Each row is a point on a tangle of strands that fork, close into loops and nearly touch. The rows are in no order.
(in the rows, 128 means zero)
Points whose rows are less than 104 apart are linked; no others are. Some points are linked to none.
J852: [138  98  97 133 117 128 116 153  80 143 142 102 144 142  76 134 125 174
  99 152 160 121 206]
J576: [129 122 137  85 147 158 109  89 130 127  82 129 169  95 139 129 130 160
  93 114  87 121 186]
J432: [163 146 104  82 100 116 108 136 119 121 162 202  93 141 168 146  98  79
 159 108  97  81  78]
J683: [140 147 189 115 140 114 105  94  70 134  97 143 131 118 131 136 100 153
 123 108 115 153 132]
J581: [124 115 194 141 101  98 112 163  82 145 179 124 157 144  89 175 118 104
 135 166 184 145 136]
J173: [137 121  75 134  87 109 158  82 153 128 123 151 156 154  73 118 129 112
 136 150 189 150  79]
J231: [ 85 126 206 126 122 145 135 132 144 133 129 102 129  66 164 160 143 101
 116 154 109 103 162]
J384: [153 167 202 104 132 116  89  94  62 139 124 142 149 110 152 170  79 121
 134 134 115 160 121]
J332: [ 72 112 165 172 124 118 173 146 150 104 109 149  79 149 120 102 153 139
 141 103 123 117  88]
J372: [134 151   6 175 181 167 122 152 142 101 138 105  80 115 176 123 121 140
 133 115  81 114 136]
J515: [116 101 119 144 101  84 130 164  65 140 117 140  44 155  85 111 131 175
 120 132 152 108 166]
J720: [ 56 131 225 170 125 119 147 135 113 129 102 123 102 110 155 132 117 141
  83 134 113 115 104]
J449: [142 152 140 131 156 140 120 119 125 121 121 120 117 120 174 143 115 121
 154 120  98 124 131]
J703: [142 143  65 142 108 127 125 155 102 107 159 150  80 165 134 145 120 117
 164 142 127  72 136]
J124: [128  82 140 120 123 137 137 161 145 159 157  70 176 125  96 133 176 131
 120 166 168 137 170]
J821: [134  72 137 120 100 108 143 167  90 199 163 113 125 108 101 146 147 106
 124 170 175 130 164]
J905: [187 194 115  88 146 141 100 115 122 126 148 156 198 156 174 160  81 134
 146 113 111 134  96]
J504: [128 140  41 136 152 170 100 100 165  85  90 121 162 107 124 108 137 155
  96 110  80 113 152]
J152: [128 174 167 155 168 138 103 180 147 125 168  75 137 134 165 161 119 100
 165 166 136 142 124]
J548: [128  70 191  65  99  98 104 127 102 137 132 198 108 115 112 140 109  99
 125  97 126 106 126]
J537: [119 175 124 136  92 139 122  79 121 102 119 147 127 113 119 163  92  96
 138 148 110 116 119]
J56: [111  90 176 110 142 130 153 127 135 178 109  93 145  89 123 110 169 148
  96 139 137 158 138]
J250: [159 126  56 105  82 121 112 148  87 123 179 159  98 167 111 150 122 145
 131 138 140  52 163]
J492: [ 97  94 184 112  71  95 158 110 112 164 115 162 128  98  73 133 125 107
  76 141 167 141 117]
J464: [120 131 134 165 134 120 149 164 150 127 164 134 115 145 136 139 131  80
 172 140 168 151  80]
J366: [133 136 185 110 106 129 116 126 128 156 166 132 159  79 154 180 103  33
 131 163 140 143 120]
J974: [116 126 134 152 143 120 146 186 160 110 156 164  83 168 153 128 128  81
 190 109 135 118  91]
J896: [122 152 120 145 158 128 133 218 171 110 156 142  92 184 167 132 140 104
 197 128 124  82 112]
J230: [148 143  68  99 118 122 130  93 108 125 118 174  77 122 155 123 111 118
 134 121 110  98 128]
J453: [135 133 165  73 188 160 113 151 165 147 112  99 165  77 221 133 136 114
 126 110  79 123 178]
J101: [160 131 132 118 172 130 107 121 133 133 135 115 186 147 145 120 125 143
 129 113 137 175 106]
J831: [133 146 118 154 193 144  96 176 204 102 156  77 161 186 147  86 151 136
 161 106 119 131 107]
J106: [ 89 177 127 190 133 143 135 110 127  74  93 101  79 153 132 105 122 178
 131 119  82 120  95]
J275: [103 142 127 152  81 130 143  84 121  85  95 117 130 150  62 113 132 167
 107 134 144 113 128]
J494: [147 145  98 132  73 108 131  90 110 118 134 164 154 162  71 147  94 105
 135 147 177 133  95]
J871: [140 107  52 125 103 128 168 103 191 127 132 140 149 162 105 105 156 109
 145 146 173 121 103]
J381: [ 59 145 207 174 120 142 135 143 121  97 116 136  77 114 150 146 118 138
 130 122  81  91 121]
J760: [140 149 165 137 161 141  99 114 130  94 124 100 174 165 130 118 127 152
 143 111 116 157 108]
J577: [ 64 131 170 171 107 153 152 141 154  75 116 148  82 139 131 131 133 120
 146 109  86  81 114]
J74: [112 113  79 157 148 163 153 148 191 109 137  83 117 132 149 117 163 129
 149 139 122  95 151]
J386: [147 186 187 129 175 137  76 155 120 127 165  85 172 140 174 172  95 107
 165 151 125 153 121]
J753: [121 131 157 139 114 114 141 130  66 179 103  90  93  71 118 137 106 177
  41 145 138 169 164]
J650: [153 160 128 131 163  99 110 126  69 128 105 175  78 168 163 121  89 163
 162  89 103 153  95]
J815: [167 161  80 121 162 101 113 121  58 144 115 172  57 134 172 114  80 150
 131  80 100 154 110]
J618: [121 113 160  84 109 135 106 131 146 133 156 170  88  80 160 169  90  51
 135 118  94  92 126]
J660: [146 124  63  87 111 101 125 122 103 126 137 201  44 128 156 128 109  87
 137 110 106  85  84]
J796: [105  84 133 140 123 138 148 141 146 125 126  73 143 136  81 111 178 170
 108 150 151 109 178]
J983: [137  54 131 102 100 103 151 174 134 195 164 140 129 120 106 130 159  80
 141 150 180 122 139]
J798: [119 148  43 178 159 179 133 123 182  89 140  76 107 119 148 110 137 124
 138 126  99 108 148]
J262: [126 136 116 116 129 174 117 112 181  92 134  72 189 123 127 135 142 112
 114 154 110  99 170]
J61: [113 124 171  97 122 149 124  99 129 130 113 113 156  80 141 149 144 119
 107 153 114 105 184]
J634: [136  95 105 130 144 125 139 163 120 179 160  93 138 122 121 137 145 130
 129 153 161 145 159]
J981: [133 134 111 133 137 115 164  81 167 115  82 151 129 147 132  80 136 135
 146  96 139 171  57]
J60: [149 131  76 142 164 154 110 141 202 105 152  83 196 156 134  91 151 125
 125 110 126 138 112]
J769: [162 169 134  89 102 128  88 119 108 119 148 183 138 147 161 169  82  85
 159 123  95  99  99]
J199: [ 95  76 156 115  83  98 166 128 127 150 115 168 100 106  93 110 150 117
 111 115 152 125 117]
J422: [106 168 150 178 155 144 110 117 136  78 121  86 135 160 122 111 134 173
 133 111 100 135 108]
J304: [138  89 157  72 112  97 110 117  65 171  98 153  82  78 135 125 125 140
 105 121 119 118 169]
J897: [155 155  59 110 154 137 106 120  86 133 121 173  85 131 174 126  95 156
 129  88  75 116 137]
J281: [108 169  93 128  89 124 148  49 144 105  80 156  99  94 109 136 105 115
 112 150 102 125 126]
J589: [167 184 115 110 107 136 111 113 126 110 138 175 161 175 154 157  93 119
 175 126 121 119  86]
J310: [113 104  83 129 125 131 168 106 145 139  83 120  88 101 122  95 149 160
 105 115 122 116 165]
J613: [134 110  76 156 177 140 110 172 139 137 154  91 143 140 128 118 138 153
 123 130 136 149 141]
J652: [135 132 118  98 110 142 138 105 178 131 128 135 161 116 150 146 132  82
 142 146 128 104 132]
J573: [138 147 163 129  92 121 101 134  93 123 170 129 171 144  99 188  94  81
 140 170 168 121 136]
J463: [106 153 130 136 129 142 144 102 110 115  79 139  49  84 166 123 125 144
 125 108  74 116 146]
J620: [155 106  49 135 127 138 101 140  95 129 148 113 184 135  73 136 124 169
  82 136 155 122 178]
J266: [111 135 154 158 104 131 115 125 115  73 122  96 158 190  61 119 144 185
 129 148 142 108 142]
J147: [142 119  54 133 137 154 154  87 199 104 107 124 140 151 114 100 153 144
 138 119 127 111 123]
J41: [116 124 122 128 113 128 145 100 121 125 100 129 114 117 110 117 132 152
 124 127 132 123 148]
J936: [ 99 135 156 153 113 122 168  99 154 103 100 156 114 129 126 101 139 125
 133 108 133 147  65]
J17: [182 181 171 101 168 117  84 138  96 142 157 132 188 153 184 166  79 115
 159 121 129 164  97]
J456: [101 173 100 182 175 156 132 103 137  79  94  97  80 109 153  97 113 175
 120  93  63 147 115]
J918: [127  99  51 172 167 122 152 180 139 149 151  95  91 158 113  95 156 150
 140 131 162 151 135]
J55: [130 158 124 128  62 111 119  67  99 114 116 176 131 128  69 156  82  94
 121 144 139 130 115]
J810: [120 134 125 162 168 137 127 194 193 110 158 100 118 189 142 113 158 128
 185 140 140 115 115]
J329: [137 159 114 103 132 163 116 119 182 118 150  79 186 109 164 153 126  79
 131 157 124 109 143]
J811: [151 132  43 129 147 177  86 143 165  87 135 111 208 120 122 114 141 150
  91 121 110  98 154]
J489: [137  59  88 123 124  99 167 195 127 192 164 140  84 137 122 116 170  93
 149 142 172 121 129]
J948: [158 126  76 108 119 152  98 141 112  99 154 119 210 173  79 148 125 179
  98 136 135  88 176]
J358: [155 151  74 173 172 110  99 140  87 116 114 123 136 133 120 102  92 172
 113  95 136 207  89]
J421: [155 111 189 122 184 122 122 166 147 179 168  75 191 132 147 117 150 110
 140 142 147 208  89]
J914: [ 90 102 192 134 110 120 140 149 119 151 152 134  92  77 142 159 130  82
 118 130 124 114 141]
J235: [164 123 158 100 137 106 127 124 123 158 143 154 168 146 146 137 120 109
 154 127 162 164  87]
J246: [139 132 162  95 117 132 129 144 169 115 126 156 167 150 155 141 135  88
 166 114 123  99 114]
J719: [128 139 103 152 148 151 107  87 175  96 130  87 197 140  97  81 146 130
 102 114 125 163 116]
J258: [129  75 181  71  95  89 112 124  82 170 117 169  79  68 119 135 109 101
 106 124 131 124 130]
J793: [126 144 155  86 111 134 107  87 140 129 105 169 121  80 175 157 108  83
 136 131  77 101 142]
J696: [146 152 180 107 136 127 106 110 103 155 146 117 173  95 160 174 103  83
 128 153 139 168 125]
J505: [134 140 187 110 126 135 114 112 145  97 102 144 178 165 134 135 135 135
 157 114 118 123 116]
J746: [136 111 107 141 102 100 133 157  59 152 149 118  98 152  71 143 122 158
 121 153 173 117 175]
J149: [114 139  79 160  82 126 155 110 114  79  83 159  68 167  89 106 126 160
 142 119 114  94 128]
J209: [165 164 122 127 140 121 113 112 100 109 123 168 118 183 151 130  98 144
 170  99 116 141  83]
J804: [135 129  81 121 153 174  93 155 174  96 155  70 206 117 138 131 140 127
  97 130 109  97 184]
J407: [106 124 156 120  61 100 143  82 105 134 113 163 135 115  52 146 108 119
  95 148 162 127 128]
J103: [119 146 173 162 151 128 126 150 127 138 162  97 139 126 146 144 131 103
 152 153 156 159  96]
J659: [ 93  84 170 126 114 111 165 149 123 159 126 144  78  87 135 119 150 113
 117 121 128 131 129]
J737: [114 157  61 168 153 167 121  87 160  70  85 106 116 119 122  86 128 171
 114  91  67 126 135]
J86: [114 101 182 140 106 105 141 142 112 142 140 125 159 145  84 137 141 136
 128 144 182 152 110]
J595: [ 97  82 104 123 101 111 185 131 127 142  77 139  37  94 119  86 167 154
 101 117 132 106 164]
J672: [137  88 195  95 169 122 146 114 152 162  95 117 186 127 135  82 171 161
 118  99 136 197  93]
J840: [137 144 106 156 138 128 107  89 134  99 118  99 198 156  70  82 131 161
  91 102 143 183  97]
J644: [138  63  58 130 148 100 177 188 132 180 137 133  72 159 116  86 183 146
 143 122 159 128 134]
J699: [123 139 147 116  89 136 115 131 130 139 173 122 149  92 131 188 103  50
 130 166 146 104 152]
J563: [ 92  82 150 122 119 133 168 117 157 145  95  91 139 109 103  89 189 173
  86 134 138 133 141]
J923: [134 108 157 106 150 114 157  84 173 135  85 128 163 140 119  70 165 159
 123  96 142 184  72]
J830: [127 143 184 157 180 129 132 161 153 169 176  58 154 113 158 126 151 101
 131 157 150 196  82]
J95: [119 150 176  96 130 136 112  82 107 132  83 149  90  60 182 139 114 126
 122 114  62 114 158]
J373: [105  91 124 145  96  96 174 152  93 154  94 121  37 114 103  91 153 175
  88 126 147 131 158]
J646: [125 118  48 159 136 141 152 169 147 121 154 119  75 147 141 128 149 120
 156 149 136  77 158]
J783: [138 123 170  86 148 121 116  92  97 144  86 138 162  97 117 123 119 167
  91 114 120 163 155]
J295: [122  79 194  78 115 111 108 157 122 140 171 173  88 117 128 154  96  61
 139 100 119 109 121]
J156: [147 139  73 175 151 113  89 129 111 112 113 106 181 127  82  79 128 166
  85 101 142 199  94]
J274: [ 85 137 119 137 106 125 171  84 149 115  86 156  64  78 146 117 127 106
 116 125 105 111 121]
J872: [122  94 160 109 112 103 126 132  66 177 114 113  91  86 116 133 124 158
  93 137 136 143 182]
J812: [135  87 177 104 140 106 165 122 117 198 106 123 154 108 110  94 162 149
 107 127 150 193 101]
J931: [162 150  65 115  94 145 109 127 104 107 156 143 151 182 101 160 117 160
 128 143 125  65 167]

A tip is a point with one link. Name the tips that can be reached along the links from each point below, in the order of the rows.
J548 | J753, J147, J86
J464 | J358, J421
J798 | J372, J266
J812 | J720

How many points has the smallest loop of links through each point below? Write 0 if it is on no loop.
J811 | 13
J821 | 7
J230 | 9
